Points, in no order, along strands that fork and pass close to each other.
Two points are linked if the straight distance between their rows is under 45.8. Some points are linked to none.
j571: [ -6  19  -6  12   2   7  17  -1 -11   4  -1   6  -7   3  -6 -15   4  -4
  14  -9  -4   4  16]
j748: [-17   2   1 -17 -12  -3  10   5 -10 -10   6  21   7  23  -5  35  17 -14
  11   0  -3  -2  -6]
j561: [  4 -21  11   0  25 -17 -52   8   4   4   4  -7  -2 -22  -5  -5  -4  -5
  -7   4 -14 -24 -34]
j753: [ 16 -17   6  -1  11  10  -6  -6  16  -8   6   0   2 -11  -9  -8  -6  16
 -20  -8  15  -2   8]
j144: [-13  18 -12  12   3   4  30 -18  24  15 -14 -15   3  16   0   2  -9 -26
   6   6   3  18  15]
j872: [-13   9  -2  12  -6  -1  27   4  -8  -7   6   7 -14  13  14  23  14 -15
  16   5  -2 -11  14]
j420: [ 14 -10  -9  -3   6  15 -12  14 -15  -2  -8  13  -7 -15   5 -15   3   4
  -3  -9 -17   6  -1]
j739: [ 21 -21  16   1   3 -10  -4  -4   0  -3  10   9   2  -5   4  -4  -5  16
 -14 -10   5 -10  -2]
j387: [  2   0  -1   3  -9  -5 -11   3  -4 -11  23  -1 -11   2 -15 -10 -11   6
 -20   8  -5 -21  -1]
j935: [  9   3 -10  10  -9   3  22   0  -8 -12  -7  11   5  41  -8  18 -12 -23
  -7   4  -4   3  20]
j926: [-10  19  -9 -17  -5  -2  10   1   7  11 -16  -8  12  16 -21   2 -17  -2
  -2  -3  31  15  -5]
j182: [ 16 -22  27   2  15  -9 -44   7  14  -7  -6   4 -19 -44   2 -11 -14  16
  -4 -19  -8 -11 -11]
j214: [-14  21  -7   6  -2  -4  33  -6  16   7 -15 -15  -2  29  -6  15 -20 -25
   5  23  14  24  10]
j982: [ 14   6   7  -8 -11  -4   7  -2 -10   6  -6  13   9  -4  -4   5   3   0
  16  -1   9   2   5]
j881: [-19   4  -8   1   9 -17  20   5 -11   8   6   1  -8   9  -4   8  -2  -9
  14   8  18  18  -6]
j319: [ -5   4   6 -16  14  -5   0  10   6  12   8 -12  -8   9 -10 -10 -19  -4
 -33   4   0   9  -5]
j505: [  2  -4   6   0  17 -19 -32  12  -7   9  11   2 -15  -2 -10 -13  -5  15
  -7  -8  -6 -15 -17]
j190: [  8 -14  -7  -9  15   1 -12   8   2  -1   3   6   4   3 -18 -14  14  13
  11  -7  -1  14 -17]
j19: [-11  14  -7  13  12   7  16  -7  13  13  -8  -6  -2   3  -1 -12 -10  -8
  -5  -7   4  12  19]
j283: [-13  11   1  -4  14  -2  -1  -1 -10   9  14  -3  -8  10  -7 -18  -5  10
   5  -7  -5   1   8]
j117: [  1 -11  12  -6   8  11  17 -19  19   8  -8 -12   1 -18  28  -7  24  17
  12 -12   4  -2   8]
j385: [ 21  -7   2  12 -12  26  13   0  15   3  -6  -8   7 -33  14   7  18  16
   3  -9  -5  -5   1]
j817: [ 10   5   7  19   7  16  23 -30  45   4 -19 -10  15   9  11   3  -3 -11
   1   2   0   8  32]
j949: [-24  13  -5   0   9 -10  32   4  -2   6  -5  -4 -13  27  -7  18 -10 -25
  10  11  13  19   6]
j343: [ 22 -26  14   0  -1  -5 -20   3  -2   0   2  10  -9 -25  10 -11   0   8
 -11  -9   2  -9 -12]
j979: [-10  26 -14 -11 -14   3  12   9   7  -8   0  -9   5  40 -26  12 -23 -19
 -19  12  12   8   4]
j428: [ -2 -18  -6   8  -6   4  -5  -8  -4  -3   5  -6   4 -20  23   2  16  13
   7   3  -2   6  -4]
j865: [ 12 -16   5  -2   7   6  -7 -13   8  -4  -4 -12   4 -21  23  -8  25  22
  10  -8   2  -9 -11]
j835: [ 14   4   0   5 -13   0  10   9 -25  -2   1   9  -5  -4   8   3   8   3
  14  -9  -6 -13   4]
j156: [ -4  24  -4  -9 -11   7  16   4  14   1 -20 -20   8  33 -25  -1 -25 -15
  -9   7  21  20   3]
j101: [  0  -3   8  -9   9   2   2 -16  22  -1  -1  -9   2  -2  -6 -14  -4  13
 -19 -10   9   5  10]
j635: [  8  12  -2  12 -20   9  14   1 -26  -9 -14   1  -8  -1  22   4  13   4
  25  -6  -3 -15  18]
j645: [ -9  10   9   4  14   8   9 -19  21   9 -13  -2   5  -9  22   3  -1  15
 -15  12   0   6  24]
j254: [  5  11  -3 -16 -15  -1  -1  10 -14  -2  -7  20   6  14 -11  12   1   7
  19   5  11   3  -1]
j856: [ -7  11   1  -9   5   6   9  -3  17  11  -3  -9   0   5  -5  -5 -19  -7
 -23  -3   6   6  11]
j393: [-19   1  -9 -15 -13  -8   2  10 -11  -6  19  15   4  20 -13  14   8  -8
  -6   7  -6 -10  -8]
j53: [-11 -13  -1 -24  -6 -10 -15   3   2   1  17 -10  20  14 -11   3   7  -1
 -13  11   1   8 -22]
j995: [ 14 -17  18   7  22  -7 -48  12   7  -1  -2  -4 -13 -39   7  -2   1   3
  -2 -11 -16 -20 -24]
j405: [-18  16  -2 -21 -18  -2   4   0   2  -6   4   3  19  16 -12   9  -1 -16
  -1  14  -9   4  -4]
j291: [ -5  -9  -4  11  20   8 -11   1   7   6   8  -8 -12 -27  -2 -15 -11   6
 -11  -8  -3  23   3]
j502: [-16   5  -5   1 -10   5  26   1  -6 -18  10  12  -2  25  -1  31  22 -10
  16   5  -8 -11   9]
j11: [  1  -8  -8   3 -12  -8  -9  19 -16   1   7   4 -10 -21   9   4  22  -6
  16   3   1 -20 -23]
j412: [ -3   0 -15  18 -15   9   5  -4 -10  -3   2  -4  10 -11  29   0   5  -6
   8  -6 -10   7   4]
j398: [  3  -4   8   8  -2   0 -30   8   6  -2  16  -5  -3 -23  -3 -12  18   3
   5 -17 -17 -23 -23]
j391: [-16   0 -11  -3   2 -12 -27   3 -12   2  15 -13   7  10  -1  -8 -25   7
 -24  10  -1   8 -16]
j340: [ 29 -20 -10   7   8  12 -15  17 -10  -5  -3  -2 -15 -19   3  -6  18   8
  -1 -17 -17 -10 -16]
j950: [ 14  -3  -2  12  -6  16  17 -10   2 -13 -13  -3   6  -8   2  16   8   2
  -1  13  -4  -9  20]
j569: [ -3  -2   0  10  -1  -4 -13  12 -12   1  14   2  -5 -21   0  -6  28   5
  19  -1 -19 -19 -27]
j38: [  2  -9  -4   1  -3 -20 -14  10 -15   3   5  16   6   1   5   9  10  -8
  18  -3   3  -4 -24]
j56: [ 21 -15   0  -1 -10  21  16  -9  11  -4  -4   4   6 -18   2   9  16   4
 -12   3  -4   2   8]
j762: [ 20 -23  -7   5  16  -3 -24  13  -9   5 -11   7  -9 -17   6 -14  14  15
  17 -22  -2  -7 -20]
j457: [  6   5   0   9 -13   5  14 -12   2 -15 -12  -1   6   5 -10   0  -3   4
  -1  19  14  -9  20]
j737: [-10  -4  -3  15   6 -11  27  -3 -14   3   2  -1 -10   1  13  12  15 -13
  18   4  20   3   6]
j712: [ -6  16 -10 -25  -9  -6   3   9  -7   0 -11   7   8  27 -26  10 -14  -5
   8   7  23  10  -2]
j925: [ -8 -14  -1  -4   2 -21  -5   6 -18  10   9   2  -1   2   0   6   0  -1
   9  11  12  15 -20]
j359: [ -7   4   8  -5  15  -9 -27   1   3   6   7   3  -2   3   1 -21  -5  13
  -9 -10  -5  -4  -2]
j557: [  0   1  10   0  12  19   6 -18  12  -8 -12 -10  -3 -13  28  -3   8  13
  -5  -2  -5  -3  23]
j278: [  0   8  -1  -3  -7   6  -6  17  -7  -4  17  10  -7 -11  -9 -10   6   7
 -13  -3 -10 -18  -4]
j439: [ -3   7   1  18 -24   0  11 -11 -22  -1  -1  -1  10   7  27   8  -1 -18
  19   0 -10  10  19]
j191: [-12   2   4 -21  -6   6   3  -5   8  -2   4 -12  12  18 -16   6   2  -3
 -14  22 -10  10  -4]
j744: [ 24 -17  24  -1   3  -5 -31   2   2   2   2   9 -20 -34  10 -17  -9  16
 -13 -21 -12 -14  -1]
j419: [ 10  10  -1   8 -16   2  15 -16  -1  -9  -4   5  11  22  -8   1 -16  -8
  -5   3   4  -2  23]
j487: [ 12 -14  -1   9  20 -15 -28  14 -18  11   3  11  -8  -5  -3 -15   2  10
  15 -11 -14  -8 -22]
j361: [  1 -14  -2 -23  10  -7 -17   1   9  -3   7  -8  12   4 -17 -12   0  12
 -10   2   8  15 -27]
j904: [ -5  13   1  -5  -4  12 -15   5  11  -2   8  -1   1 -21  -7  -9  16  11
   2 -10  -1 -22  -7]
j236: [ 10 -13   0   3  14  22  -4   3   5   0  -5   0 -13 -29   7 -15   5   7
 -10 -17 -17  14   6]
j524: [ -5   6   4  13  17   9  16 -24  37  15 -25  -3  12  -1  18   0  -9  -1
  -5  -2  17   7  26]
j805: [ -6  13 -14  -6  -9   4  12  11  -3  -8   2  11  -2  41 -21   6 -17 -23
  -8   7  -3  -1   9]
j105: [  7  11   6   2 -17   1  12 -11 -20  -2 -17   7   8   7  38   5   5  -6
  19  -4  -9  -1  18]
j798: [-20   4   2 -19  -3 -11 -17   0  -2   7   7 -16  14  13   2  -3 -32   8
 -21  14  10  16 -15]
j66: [ -3  17   7  11  -9  -4  32  -6  -8   0 -14   3 -13   1 -11  19   0 -23
  15  27  -2   3  19]
j197: [-17  11  -1   3 -12 -10  20 -13   2  -5  -3   4  14  17  -7  25  -6   0
  19  16  12  11   9]
j27: [ -4  -6  -8   4  -5 -17 -25   1 -10  -6  29   2  -2  -6  -7 -13 -21   0
 -20   7  -4 -12 -17]

Follow the links from the first point to the second, and from the first to the third. Name the last point that the two ways share.
j739 / j11 / j505 -> j19
j291 / j38 / j319 -> j19
j387 / j872 / j744 -> j881
j502 / j762 / j391 -> j881

A fork is a point with three links. Follow the links from the first point to the second and name the forks in between, in order.
j319 / j291 -> j856 j19
j278 / j405 -> j881
j753 / j53 -> j856 j19 j881
j405 / j856 -> j881 j19

A fork is a point with three links, a tip a point with one. Leave the first point through the second and follow the links. Name the first fork or tip that comes.
j38 / j11 -> j798
j457 / j419 -> j817
j798 / j391 -> j881
j561 / j995 -> j856
j712 / j926 -> j385
j101 / j753 -> j561
